The views of a scene show one set of named points, each view turned or mirrored, shifted and resized as a whole, with a little noise and some points left out.

Scene 1
View 1
z598: [3, 24, 5, 20, -13, -1, -2, -5, 42, 33, 5, -5, 12, -27, -14, -31, -3, -5, 0, -62, 12]
z508: [19, 15, 3, 12, -30, -12, -22, 14, 12, 19, 27, 23, 10, -19, -5, 14, -8, 12, 21, -3, 3]
z795: [4, 20, 21, 19, 26, 0, 14, -17, 56, 25, -14, 21, -4, -28, -20, -38, 1, -19, 8, -63, 19]
z825: [24, 26, 2, 19, -30, -14, -21, -13, 24, 38, 24, -16, 15, 1, -6, -21, -1, 13, 16, -29, 15]
z155: [30, 4, 6, 13, -7, -20, -21, -3, 10, 3, 27, 34, -1, 6, -3, 25, 0, 10, 39, 18, 12]
z374: [32, 27, 33, 5, 3, -14, -14, 15, 22, 41, 1, 77, -19, -38, -11, -9, -17, -3, 26, 18, 8]
z304: [-21, -25, -30, 19, -23, -2, -5, 10, 19, -46, 31, -7, 37, -10, -6, 63, 8, 2, 16, -44, 0]
z369: [14, 9, 9, 13, -5, -11, -9, 4, 24, 10, 11, 33, 3, -18, -10, 8, -3, -1, 22, -13, 9]
z25: [-6, -35, -33, 22, -16, -12, -12, -9, 10, -60, 41, -16, 35, 23, -1, 75, 18, 11, 33, -22, 7]
z315: [22, 9, 11, 12, -5, -15, -15, 2, 18, 10, 18, 38, 0, -10, -7, 14, -4, 3, 29, 2, 11]
z399: [-19, -12, -24, 28, -8, -1, 7, -20, 43, -26, 17, -44, 36, 1, -10, 15, 16, -4, 6, -85, 13]
z949: [-8, -5, -31, 34, -25, -8, -4, -35, 35, -17, 32, -77, 43, 25, -8, 2, 22, 10, 8, -83, 19]
z948: [18, -5, -7, 20, -8, -18, -15, -15, 19, -13, 30, 0, 12, 17, -4, 26, 9, 9, 34, -9, 14]
View 2
z155: [5, 31, 18, -12, 16, -19, -1, -16, -4, 23, 20, 49, 8, -10, -27, -7, 6, -13, -12, 8, 10]
z949: [60, -38, 25, -54, -15, -46, -36, 22, -7, 2, 12, -13, -30, 29, -79, -3, 0, -36, 26, 16, -20]
z508: [-5, 15, 23, -10, -12, 1, -4, -1, -5, 3, 18, 30, 3, -6, -23, -12, 2, -15, -3, 19, 16]
z948: [27, 10, 18, -24, 12, -33, -10, -7, -4, 23, 17, 34, -4, 0, -45, -7, 4, -26, -6, 9, -2]
z25: [51, -17, 10, -14, 2, -65, -1, -1, -10, 36, 23, 34, -17, -5, -65, -26, -1, -70, -28, 22, -9]
z399: [56, -36, 26, -46, -14, -37, -37, 17, 12, 5, -13, -8, -15, 18, -62, -9, 0, -54, 10, 25, -14]
z374: [-26, 48, 30, -11, 10, 29, -10, -18, 20, 3, -11, 44, 32, -19, 12, 1, 8, 6, -7, 11, 27]
z795: [18, 7, 38, -50, 5, 17, -50, 3, 42, -10, -49, 1, 20, 8, -14, 13, 8, -11, 19, 14, 4]
z598: [11, -4, 36, -42, -18, 14, -38, 13, 17, -17, -19, -5, 3, 14, -27, 3, 4, -10, 24, 19, 6]
z315: [5, 23, 23, -19, 8, -7, -11, -10, 4, 13, 7, 36, 8, -6, -23, -3, 5, -11, -5, 12, 11]
z304: [38, -28, 17, -9, -21, -42, -7, 8, 3, 19, 3, 20, -10, -6, -50, -30, -4, -76, -26, 34, 1]
z825: [7, 9, 30, -36, -9, 1, -23, 6, -8, -7, 19, 11, -8, 14, -40, 3, 3, 7, 26, 9, 5]
View 3
z825: [-24, -5, 13, 1, -31, -15, 5, 33, -18, 41, 0, 2, 23, 20, 1, -11, -3, 8, -29, -17, -5]
z369: [-6, -9, 15, -10, -9, -15, -7, 26, -18, 40, 5, -6, 5, 2, -3, -20, -7, 6, 7, -15, 3]
z795: [-30, -20, -4, -30, -24, -17, 12, 52, -27, 72, -10, -15, 13, -8, 12, -31, -7, -6, 8, -13, 0]
z374: [-16, 0, 19, -12, -15, -34, -22, 39, -7, 44, 16, -6, -28, -6, -13, -25, 19, 6, 23, -14, -2]
z304: [20, -25, 18, -3, 14, 18, 1, -1, -30, 15, -8, -8, 43, 12, 13, -14, -37, 10, 0, -16, 7]
z399: [-5, -29, 0, -15, -8, 13, 23, 18, -38, 44, -19, -9, 58, 13, 22, -16, -42, 0, -18, -16, 6]
z598: [-29, -22, 4, -12, -25, -7, 9, 47, -23, 51, -11, -8, 25, 6, 18, -19, 0, 1, -9, -15, -8]
z948: [5, -1, 17, -7, -8, -13, 0, 5, -23, 37, 5, 0, 23, 14, -12, -15, -31, 9, -14, -18, 11]
z25: [26, -9, 19, -6, 10, 7, 3, -17, -30, 23, 0, -2, 42, 17, -6, -12, -54, 12, -13, -19, 18]
z508: [-6, -6, 23, 4, -12, -12, -13, 22, -12, 24, 8, 0, 7, 11, -2, -13, 2, 11, -3, -15, -4]
z315: [-5, -2, 18, -6, -13, -20, -8, 20, -16, 38, 9, -1, 3, 7, -11, -17, -8, 8, -2, -17, 5]
View 4
z399: [-43, -7, 18, -47, 1, 1, 25, 0, -5, 15, -12, 6, 31, 17, -38, 20, 7, 26, 29, 23, -16]
z315: [1, 10, -23, -10, -15, 12, 0, 22, 20, 27, -29, -5, -24, 2, 5, -15, 16, 3, 3, 9, -7]
z25: [-35, -6, 7, -17, -4, -9, 13, 33, -28, 6, -16, 15, 0, 5, -25, 47, 45, 29, -18, -5, 15]
z304: [-44, 9, 9, -16, 3, -1, 28, 10, -28, 11, -14, 17, 12, 13, -24, 37, 6, 29, -9, -18, 1]
z949: [-39, -37, 22, -56, 1, -15, 12, -5, -13, 12, -26, -13, 35, 20, -47, 20, 23, 21, 25, 35, -25]
z155: [4, 13, -27, -1, -18, 11, -2, 32, 17, 25, -30, -2, -35, -1, 11, -10, 27, 2, -10, 3, 2]
z795: [-10, 25, -10, -38, -14, 34, 19, 4, 53, 34, -10, 3, 5, 9, -7, -31, -19, 5, 56, 37, -26]
z598: [-11, 5, -8, -35, -7, 14, 13, -12, 27, 31, -24, -12, 9, 16, -11, -29, -20, 1, 36, 24, -36]
z369: [-4, 19, -20, -11, -13, 16, 8, 16, 22, 28, -22, 1, -19, 4, 5, -15, 3, 4, 8, 7, -8]
z508: [0, 8, -24, -4, -9, 5, 0, 7, 7, 26, -35, -11, -23, 9, 6, -18, 3, 0, -9, -6, -15]
z374: [20, 37, -43, 5, -22, 31, 1, 22, 46, 39, -26, -4, -44, -1, 30, -45, -7, -10, 7, 4, -11]
View 5
z315: [-10, -3, -42, -8, 51, -13, 26, -7, -34, 3, 6, 2, 13, -8, -37, 15, -5, 33, 40, -26, 16]
z369: [1, -9, -34, -1, 55, -12, 33, -16, -36, 11, 2, 1, 7, -10, -38, 16, -6, 21, 29, -23, 4]
z948: [-37, 8, -36, -28, 24, -12, 18, 18, -52, 11, 9, -6, -1, -16, -41, 10, 18, 47, 37, -9, 13]
z399: [-7, -10, 6, -31, 0, -31, 32, -4, -65, 44, 18, -10, -29, -57, -60, -10, 47, 22, 35, 43, -19]
z825: [16, -19, -32, -12, 40, -40, 18, -22, -27, 9, 21, 11, 21, -41, -43, -12, 10, 35, 75, -3, 27]
z949: [-6, -13, -1, -43, -12, -49, 15, 1, -58, 36, 32, -1, -13, -73, -61, -30, 57, 40, 74, 48, 8]
z155: [-28, 6, -54, -13, 50, -6, 18, 8, -38, -6, 3, 2, 15, 2, -32, 19, -5, 44, 39, -36, 25]
z25: [-58, 20, -35, -47, -16, -2, 11, 32, -80, 24, -1, -2, -41, -12, -46, 0, 38, 47, 12, 15, 14]
z304: [-27, 6, -27, -32, -10, -3, 23, 2, -79, 32, -8, 9, -53, -12, -47, -4, 31, 21, 1, 23, 7]
z795: [31, -28, 7, 10, 75, -30, 56, -36, -23, 30, 21, -21, 21, -48, -50, 22, 3, 5, 44, -3, -42]
z598: [37, -30, -9, 1, 50, -37, 40, -41, -29, 26, 19, 4, 7, -47, -50, -4, 9, 10, 55, 8, -7]

Which points are out of place in each view (at most two, in the order of its rows)? Write - if all are in place.
view 1 -> z315
view 2 -> -
view 3 -> z25
view 4 -> z304, z155
view 5 -> z948, z949
